Each scene shows the same named points in several views. A view is turned or mirrored, shifted and resized as a whole, has a little noise and may leave points out.
(in the rows, 128 means zero)

Scene 1
View 1
<104>: [159 101 163 152  77 128  81 162 125 168 142 198  87  96 103 184 164  69
 123 117 137 123 181]
<269>: [165  91 168 151 105 116  90 145 118 161 154 190  97  96 140 170 140  93
 127 132 129 124 166]
<207>: [136  92 175 123 143  91 135 111  70 148 142 159 129 112 142 149 130 109
 156 153  67 138 140]
<192>: [132 112 147 138 117  98 100  92  55 150 127 184  98 116  84 145 147  90
 155 151  79 145 153]
<167>: [136 133 120 151  85  98  90 102 106 129 138 205  97  69 152 148 135 106
 116 148 136 190 152]
<28>: [138 115 141 142 104  96  98 103  89 141 140 188 103  90 139 150 135 106
 134 150 110 163 151]
<24>: [128 109 159 128 138  83 139  93  77 133 142 168 132  93 172 137 121 123
 141 162  80 173 126]
<196>: [197  76 152 159 121 118  41 117 104 163 173 203  59 109 125 165 112 103
 136 139 135  90 184]
<248>: [166  97 155 154  86 121  81 153 141 155 161 201  91  81 160 176 140  93
 109 127 153 138 172]
<107>: [172  76 163 142 145 103  81  98  71 158 161 181  87 122 126 149 115 109
 155 148  92 103 164]
<154>: [121 100 167 117 162  75 144  76  42 140 137 154 133 115 143 128 119 121
 168 168  46 154 125]
<16>: [162  84 178 144 111 120  99 150 107 168 148 182  98 109 120 174 150  86
 138 129 112 110 169]
<51>: [155  98 159 148 105 110  94 134 111 156 150 188  95  94 138 165 140  92
 128 136 122 136 163]
<249>: [146 105 151 143 113  99 100 113  97 143 151 186 105  93 150 152 131 107
 131 146 112 149 151]
<177>: [163 104 134 152 109 100  71 101 102 143 158 203  82  86 155 152 117 110
 125 146 132 146 163]
<242>: [158  86 177 141 110 115 109 154 120 163 149 179 112  96 146 176 147  90
 128 129 118 128 161]
<48>: [135 121 134 146 101  95 100  98  90 137 136 191 100  86 137 146 135 105
 129 153 112 171 150]
<245>: [131 110 152 136 125  91 112  93  67 145 133 178 108 107 117 144 136 101
 151 154  79 151 145]
View 2
<242>: [124 177 148 121  86 158 166 154 110 123 135 109  90 164 108 150 141  98
 117 119 163 118 155]
<192>: [115 140 155  80  30 158 133 162  95 126 118 100 149 141 136 129  82  87
 126 122 155 104 142]
<107>: [122 171 161  88  60 135 124 132  94 111 142  84 115 147 158 100 112 106
 106 116 155 115 168]
<167>: [101 135 109 133  61 119 153 182 113 128 138 132 163 169 134 154 141 109
 153 109 149  92 131]
<249>: [112 148 134 126  71 134 151 168 105 125 142 110 127 151 136 132 124 102
 122 110 153 106 146]
<177>: [111 160 128 118  70 110 141 151 111 115 146 114 141 168 150 130 149 119
 136 111 151 104 154]
<196>: [124 195 153  84  64 114 124 103 109  98 146  95 116 184 149 120 158 129
 129 121 160 118 176]
<51>: [118 167 141 114  74 142 155 150 111 122 135 108 113 168 121 147 138 105
 126 118 162 111 153]
<207>: [122 142 156 121  69 162 150 179  88 130 135  90 107 115 140 110  81  83
  89 110 150 109 149]
<269>: [123 178 145 112  81 141 155 143 112 120 139 108 103 174 118 147 148 108
 124 119 164 115 158]
<48>: [107 138 125 124  55 132 147 180 104 128 134 118 151 153 137 140 118  99
 136 109 153  98 138]
<24>: [108 126 133 148  78 141 154 203  91 135 146 106 126 114 155 110  94  87
  98  97 141  99 139]
<154>: [114 118 153 123  59 156 138 198  74 130 139  88 126  92 163  89  53  78
  81 101 138 101 143]
<28>: [110 142 130 119  60 135 147 172 103 126 136 113 140 154 137 138 122 101
 129 111 152 102 140]
<16>: [131 184 164 105  80 168 164 141 110 123 129 100  83 166 105 147 132  96
 112 125 168 123 160]
<248>: [119 180 130 128  91 129 163 148 124 117 145 121 108 190 113 162 179 117
 140 117 165 113 154]
View 3
<192>: [132 138 132 141 130 110 134 240  80 146 115  94 183 105 101 129 144 117
 154 111 155 166  65]
<154>: [ 99 123 110 145 133  92 131 249 102 124  94  78 201  93 107 178 101 125
 168 130 151 160 115]
<107>: [ 99 164 133 108 125 131 171 232  82 106 108 125 170  88  98 124 129 141
 134  92 159 132  67]
<242>: [145 150 159 118 157 166 153 181  59 150 112 143 166  90 126 121 134 129
 124 135 147 118  71]
<48>: [124 146 140 142 140 107 127 206 108 165 133 122 190  95 123 108 151 114
 167 131 139 123  48]
<167>: [127 154 147 142 145 109 125 186 125 176 147 136 194  91 136  93 159 109
 173 140 127 107  28]
<104>: [168 159 172 115 149 173 152 181  44 167 131 153 156 102 116  79 170 126
 114 114 150 124  30]
<245>: [123 139 130 141 130 108 134 232  88 141 114  99 190 100 106 132 136 119
 159 120 151 155  70]
<196>: [102 191 150  90 124 150 190 203  83 112 124 164 156  78 108  85 150 147
 121  83 156 102  28]
<28>: [124 149 143 137 137 116 133 206 102 157 128 124 189  93 122 114 148 120
 160 129 138 125  53]
<269>: [134 161 159 113 151 160 160 182  69 146 120 149 164  86 123 105 145 133
 124 122 148 112  52]
<24>: [106 128 123 148 148 100 123 211 116 142 108 104 201  89 129 158 108 119
 171 152 134 129  98]
<16>: [146 156 158 113 147 165 162 196  48 143 111 137 159  96 113 113 143 132
 115 112 154 133  61]
<51>: [136 155 154 120 148 149 152 189  76 152 124 141 169  91 124 108 144 126
 134 123 145 119  52]
<249>: [129 148 147 131 150 135 139 188  94 156 125 133 183  92 130 118 139 123
 148 138 136 114  61]
View 4
<207>: [156 104 126 159 103 146  90  83 130 107 105 101 188  72 139 117 170 130
 153 158 108 202 107]
<196>: [148 173 153 130 123 178 110 113 157 124 107 138 158  93 153  90  90 101
  67 123 112  97 143]
<248>: [202 154 141 126 105 213 121 147 131 130  89 172 138 121 152  94 117 116
 127 142 145 135 155]
<104>: [218 144 115 116 109 172 104 151 159 104  90 173 139 123 138  80 119 131
 100 172 138 121 168]
<177>: [158 158 143 125 119 195 120 132 109 135 101 117 163 103 151  97 111 134
 131 118 125 134 121]
<16>: [194 132 124 140 104 162  99 112 164 105  94 157 158  99 141  96 136 113
 103 167 124 144 151]
<51>: [185 139 130 134 109 180 109 126 132 118  95 145 158 105 145  97 131 128
 127 147 130 149 140]
<245>: [155 119 115 133 117 142  94 113 121 105 110  82 188  81 134 105 152 157
 146 153 114 172 108]
<242>: [199 126 132 145  99 179 107 115 143 115  88 164 151 101 145 102 144 113
 130 160 133 162 145]
<269>: [188 142 135 136 106 185 109 123 143 118  91 160 153 104 148  97 127 116
 118 152 130 141 149]
<167>: [184 149 124 110 117 204 125 166  82 133  96 106 159 118 140  92 126 175
 168 126 140 152 117]
<24>: [164 113 127 147 108 178 109 109  88 123 101  91 184  83 138 113 166 154
 188 139 122 208  96]
<48>: [173 140 125 117 118 190 122 147  91 127 100  96 168 107 141  99 135 166
 167 127 132 163 113]
<28>: [171 137 124 125 113 176 110 132 107 118 101 102 173 100 138 101 139 155
 152 140 129 163 117]
<192>: [162 123 101 123 118 120  89 127 135  95 114  71 189  85 126  97 146 172
 124 163 110 156 115]
<249>: [171 134 131 135 113 181 111 120 115 121 102 116 168  94 143 102 139 138
 146 136 123 166 123]

In a view up to two points have been moved. Name them for each view, in the order of its rows, or write -.
view 1 -> -
view 2 -> <16>
view 3 -> <192>, <249>
view 4 -> <24>, <48>
